Points on a hilly landscape, in no order, each with its height.
A ball rolls from a point to the lowest of its 2 nearest points, and stops where none of them is lower. Distance is the straight distance between rows; heights are no part of it.
<444> h=76.6: [ -5 -17  12 -12 -15  17  41 -48   4 -35  21   4  43 -67  -7 -27 -29  43
  17  31  16]
<51> h=57.2: [  8  -4  -7  52 -15   5  27 -27 -28   1  43 -29  35  -4 -23 -15  -4   8
  20 -51  -4]
<593> h=84.3: [ 32 -15 -50  -2   7  43 -51  38 -31 -24  -2 -27  -7  18  -1  -5  14  23
 -29 -80 -30]
<919> h=45.1: [ -4   5  40  25 -10 -39  16 -28  29  16  18  -3  -6 -27 -35  26  32 -41
  21  19  53]
<574> h=54.5: [-17  -2   3   2 -19 -57  17 -36  22  -8  11  12   9 -52 -13  11  14 -34
  21  56  30]
<615> h=56.3: [ 17 -10 -29  -7  -9  -7   2  66  -2  31  10  21 -41  12  35   1 -28 -16
   3   4 -20]
<158> h=68.5: [  2  48  -7 -53  44  15  13  38  23  -6 -47  -3 -86  62  19  19  32  17
 -26  -3 -34]
<492> h=63.7: [ 15  -3 -18 -78  13  32 -16  17  23 -13 -37  18 -54   2   7  -8 -22  31
 -13  14 -27]
<547> h=73.5: [-21  -3 -23  15  29  -6 -51 -10 -20 -47 -11 -46  25  -4 -18   5  32  38
 -42 -49 -17]
<166> h=57.6: [  7  10 -16  19  58 -56 -61 -16  44 -22 -46 -41   0 -38   7   8  41   8
 -35 -10  46]
<3> h=60.0: [  6  -1  39  -3  11   9   2  25 -33  28  26  39 -28  40  -3  46 -29 -63
  -1  32  24]
<28> h=68.1: [ -4  -1   0  62  33 -25 -36  -9  -8 -13  17 -52  33  -7 -18   9  33  20
 -38 -55   6]
<31> h=69.3: [ 14 -40  68  34 -33 -14  56  44  -9  27   3  -7 -20  37 -36  27   3 -33
  24   0  25]
<729> h=46.9: [  0  20 -38  13  21 -50 -57  -8  25 -28 -18 -37  22 -56   0  -9  48  -2
 -20  -8   3]
<639> h=26.2: [-36  41 -20 -11  13 -10 -10 -12  17  40   4  41  14  35  28   4 -23 -32
  12  34 -22]
<434> h=38.5: [ 17   4 -33 -33  18  -2 -47 -45   8 -47 -55  -7 -22 -19  -3 -11  59  55
 -25 -36  -3]
<49> h=73.1: [ 13  35 -36  -8  50 -16 -61  33  38  -7 -51 -32 -42  -1  15  -2  58   3
 -36 -34 -18]
<562> h=72.2: [ -9   6  24  41  38 -35 -22  19  19  19  16   4 -26   1   1  30  21   5
 -30  -8  35]
<904> h=80.8: [  6 -14  15   2 -29  -6  29 -27  12 -29  36  -2  10 -71 -26 -13  14  16
  22   9  26]
<474> h=50.5: [-35  14 -31 -23  -4 -22   4 -48  17  -6  -4  33  31 -33   8 -22 -21  -8
  19  52  -8]
<892> h=56.0: [ -1  -5  -8  15 -37   9  -4  19 -12 -38  30 -36  58 -66 -17 -41  34  11
   4   2 -15]
<518> h=52.0: [-16   7  -9  52 -29 -22  40 -25   6 -23  18 -58  44 -32 -48 -16  35 -30
  40 -17  -7]
<26> h=41.1: [-20  22 -44 -38 -12 -21 -10 -41  16 -37 -21  12  19 -52   9 -39   6  30
  -1  24 -17]
<764> h=84.2: [ 43 -60  -3  42 -30  28   4  40 -53  -5  35 -42  31   5   3 -13   0  16
   0 -54  -9]
<484> h=44.4: [ 10  20   5 -74  38  -4  -8 -28  21 -19 -67  20 -80  25  12  19  60  36
 -30   3   0]
<828> h=18.4: [ -6  17 -18 -46  23 -15 -29 -44  22 -20 -56  11 -39  -1  12  -6  33  45
 -29  -5  -6]
<886> h=63.9: [  9   5 -43  -9  14  -9 -17  66   2  -1 -11 -10 -47  31  20  -6  -9   3
 -15 -26 -37]
<548> h=63.4: [ 23  -6  -3   6 -43  23  26  25  -4  22  26   0  30 -26  23 -42 -23  13
  32   3 -22]
<327> h=50.4: [ 16  15  43  13 -21  26  19   9 -27  45  33  53  -4  19  43  17 -26  -4
  11   6  21]
<192> h=80.4: [ 29 -56  23  42 -41   9  54  34 -38  19  17 -36  24  17  -4 -22 -14   8
  27 -28 -23]
<391> h=70.3: [ 16 -16 -35 -79   0  37 -33  -1  18 -37 -34  -2 -26 -11  -4 -30   4  48
 -10  -6 -34]
<566> h=76.5: [ 15 -36  10  70 -23 -36  39  32 -33  36   8 -40  10  46  17   5  -8 -18
  23 -41 -23]
<372> h=25.8: [ -9 -13  39   0 -49  28  60  31   0  51   3  23  49  14   6 -16 -37 -35
  55  57 -10]
<303> h=19.0: [-28  -9  50  -1 -12   3  31 -21 -11  18  22  27  13   7 -25  17 -15 -36
  24  52  24]
<74> h=35.5: [-18 -12 -27  11   1 -49 -34 -14  10 -34  -1 -29  17 -41 -29 -10  24  -2
 -14  -8  -4]
<804> h=35.8: [ -2  -1  34 -21 -26  61  28  14  -4  43  13  45  41  19  21  -3 -58 -40
  40  70  10]
<331> h=76.7: [  6 -17 -24 -17  -4   7 -11 -42  -2 -30  11  -3   8 -31 -19 -19 -14  45
  -9 -25  -4]
<330> h=65.9: [-11  18  23  34  24 -21  -3  20  -9  38  20  21 -27  37  16  37 -13 -30
 -13   7  17]
<861> h=67.3: [ -3  11  12  -3  26 -29 -30  -8  23  -6  -4  13 -38 -22   4  16  15   8
 -30  15  28]
<751> h=77.1: [ -7 -22 -28 -23  16  10 -43 -18 -21 -48  -3 -26   8 -10 -23 -11   7  43
 -42 -39 -19]
<909> h=46.5: [  5  -1 -32  40 -36 -20   5  -1  14 -10  24 -50  32 -39 -29 -19  24 -40
  37 -24 -19]
<684> h=47.3: [ 23 -24  -9  34 -31 -17   8  44   5  43  20  -7 -25   0  13   2 -12 -40
  17 -14  -4]
<596> h=62.5: [-12  16  58  56 -47 -15  79  -1  10  19 -19 -10  23  30 -43  10  34 -37
  57 -17  16]
<510> h=73.3: [ -3  -7  10 -22  -4  10  18 -50  -1 -12   6  12  17 -25  -8 -14 -43  48
  -5   9  16]
<836> h=43.1: [  8 -15  56  18 -34  31  51  10 -23  47  37  37   9  24   3   6 -27  -1
  24   5  22]
<827> h=46.2: [-25  10  16 -38  22  54  -9   7 -36  15   6  57  10  60  10  14 -56 -51
   3  71   5]
<885> h=80.9: [  7  -9 -40 -31  16  35 -27  20 -29 -31 -14 -28 -11  26  -8  -9 -14  48
 -33 -48 -46]
<301> h=60.1: [-16  34  17 -35  15  24   0  10 -19  12  -3  54 -33  37  31  23 -25   7
 -21  34  -3]
<403> h=37.4: [  7  -6 -26  32 -26 -21  -6  25  11  19  23 -31   5 -26 -10 -11   5 -36
  20 -19 -14]
<388> h=47.8: [  9  39 -29  35  34 -27 -33  16  26  41  -4 -14 -11  29  38   7   1 -29
  -4 -23 -17]
<253> h=33.7: [-30  -1  26   1 -23  -5  68 -42  10  -1  21  15  44 -11 -25 -14 -27 -24
  46  54   3]
<350> h=46.8: [-23 -14 -27   1 -17 -24 -13  -5  -8 -60  19 -34  39 -67 -18 -22  25  13
  -6   9 -10]
<368> h=42.6: [ -9 -16  38 -30  -1  68  21  -1 -33  25  13  45  34  42  -8  15 -61 -63
  31  80  26]
<723> h=92.9: [ 46 -29  -6  39  22  -2 -33  60  -6  -5  22 -21 -29   9  10   9  23  21
 -39 -62  13]
<788> h=83.5: [ 12  21 -44 -45  21  32 -59   7  -4 -31 -46 -43 -19  24  -2   3  77  25
 -31 -61 -53]
<182> h=78.9: [  9  25 -47 -16  17   2 -72  31  11 -31 -42 -37 -13  -2   1  -5  55  17
 -32 -47 -37]
<842> h=37.9: [-46   4  -5 -20  17  15   8 -17 -10  24  15  44  24  43  19  13 -51 -35
  15  55  -7]
<719> h=72.9: [  3 -23  35  59 -10 -30  42  25 -12  41   3 -24 -19  56 -13  32  -3 -39
  14 -10   4]
<461> h=33.8: [-22   7  56  15  -3 -14  21 -59  -3   9  15  20  14  -2 -21  29  23 -40
  14  37  60]
<17> h=64.6: [  2  57 -14  -9  67 -18 -42  32  38   5 -53 -12 -53  32  36  27  35 -10
 -28 -10  -5]
<613> h=43.9: [-27   9   4  21 -24 -11  75 -52   9 -23  11 -29  39 -26 -34 -18   1 -12
  49   9  -5]
<466> h=63.0: [  2  -7 -11  75  18 -24   1  -5 -11   7  23 -60  30   7 -19   5  18 -12
  -2 -53  -1]
<411> h=38.1: [ -6 -16  -5 -64   8 -20 -10 -43  -1 -39 -70  26 -41 -14   7  -9  12  56
 -24  20  10]
<533> h=57.8: [ 29   4   1  11 -37  24   9  20 -18  44  23  31  14  -2  54 -21 -26  13
  19 -12  -8]
<215> h=53.7: [ -8  11  22 -28  30  38 -13  30 -33   9   5  52 -38  52  17  39 -37 -39
 -23  44  11]
<459> h=56.1: [-42   4 -20   4  -4 -62   4 -43  23  -9  -9   6  23 -34   1  -9  -3 -21
   9  56  -2]
<509> h=88.3: [ 38 -18 -37  18  31  19 -67  55 -10 -30  -3 -33 -14  14  -8  17  55  20
 -56 -85  -1]
<254> h=43.5: [ 20 -21  17 -19 -26  47  29  20   1  38  14  13  19  -1  11  -9 -83   3
  21  38   7]
<76> h=49.1: [ 34 -40   0 -24 -17  35   7  32   9  14  18  -6  -8 -17  -7 -12 -73  14
   0  17   3]
<292> h=56.2: [  3  57 -18  23  60 -30 -47   4  45  26 -41 -11 -12  13  33  24  20 -20
  -8 -19   9]
<881> h=51.9: [ -6   2  15  42 -25  -3  52 -42  -4  14  30  -8  20   4 -19  -8  -3  -6
  29 -22   4]
<888> h=32.9: [ -8 -13  85   7 -40  30  46   6 -24  33  24  43  15  27 -21  10 -10 -42
  27  41  36]
<651> h=57.9: [-12   9  44  46 -22 -14  60 -40   9  26   8   0  13  25 -39  17  14 -39
  50 -19  22]
<380> h=38.0: [-15  21 -45  13   9 -16  -8  -5   6  23   4   9  -4  33  15   1 -23 -23
  10  -6 -27]
<626> h=63.5: [ -4 -11  -2  33 -43  11  24  27 -11  -4  34 -18  47 -41  -1 -44   0  16
  19   3 -24]
<36> h=58.6: [-12  35  11 -62  48   8   3  -8   4 -25 -53  19 -78  59  16  26  24  40
 -31  -1 -17]
<710> h=56.6: [ 33 -11 -14 -53   7  49  -8  41  15   4 -13  11 -35   0  18 -15 -62  29
  -5  -7 -19]
<901> h=60.2: [  2   1  13 -19  -3 -33 -28 -38  21 -14  -1  37 -20 -53   7  11  22  20
 -17  12  46]
<883> h=65.4: [-27  21  19 -57  16  29  -3 -19   4   3 -16  58 -14  14  24   1 -30  32
 -20  38   2]
<24> h=87.6: [ 28 -37 -28  18 -12  33 -39  25 -38 -34  33 -31  18 -12  -8  -1  13  19
 -27 -72  -1]
<493> h=70.0: [-10   6  23 -39  10  40  22 -50   4  -1   3  45  22  -1  12  -4 -60  32
  -2  42  21]
<502> h=50.3: [ -8 -11   0 -37   1 -44  -8 -44   7 -34 -39  45 -18 -42  11  -6   1  42
 -25  50  32]

Where does a ball stop that starts at each point below?
<509> | <881>
<861> | <828>
<182> | <639>
<492> | <372>
<548> | <303>

Call two points neighbours if one is among the 2 nearest of the other. Go from one point of each pair to the other, from neighbour to neighbour, staying as low as possible. Name the highest point that can't be avoided.
<303> and <26> | <459>
<372> and <639> | <827>
<403> and <74> | <626>
<828> and <403> | <861>
<303> and <403> | <518>
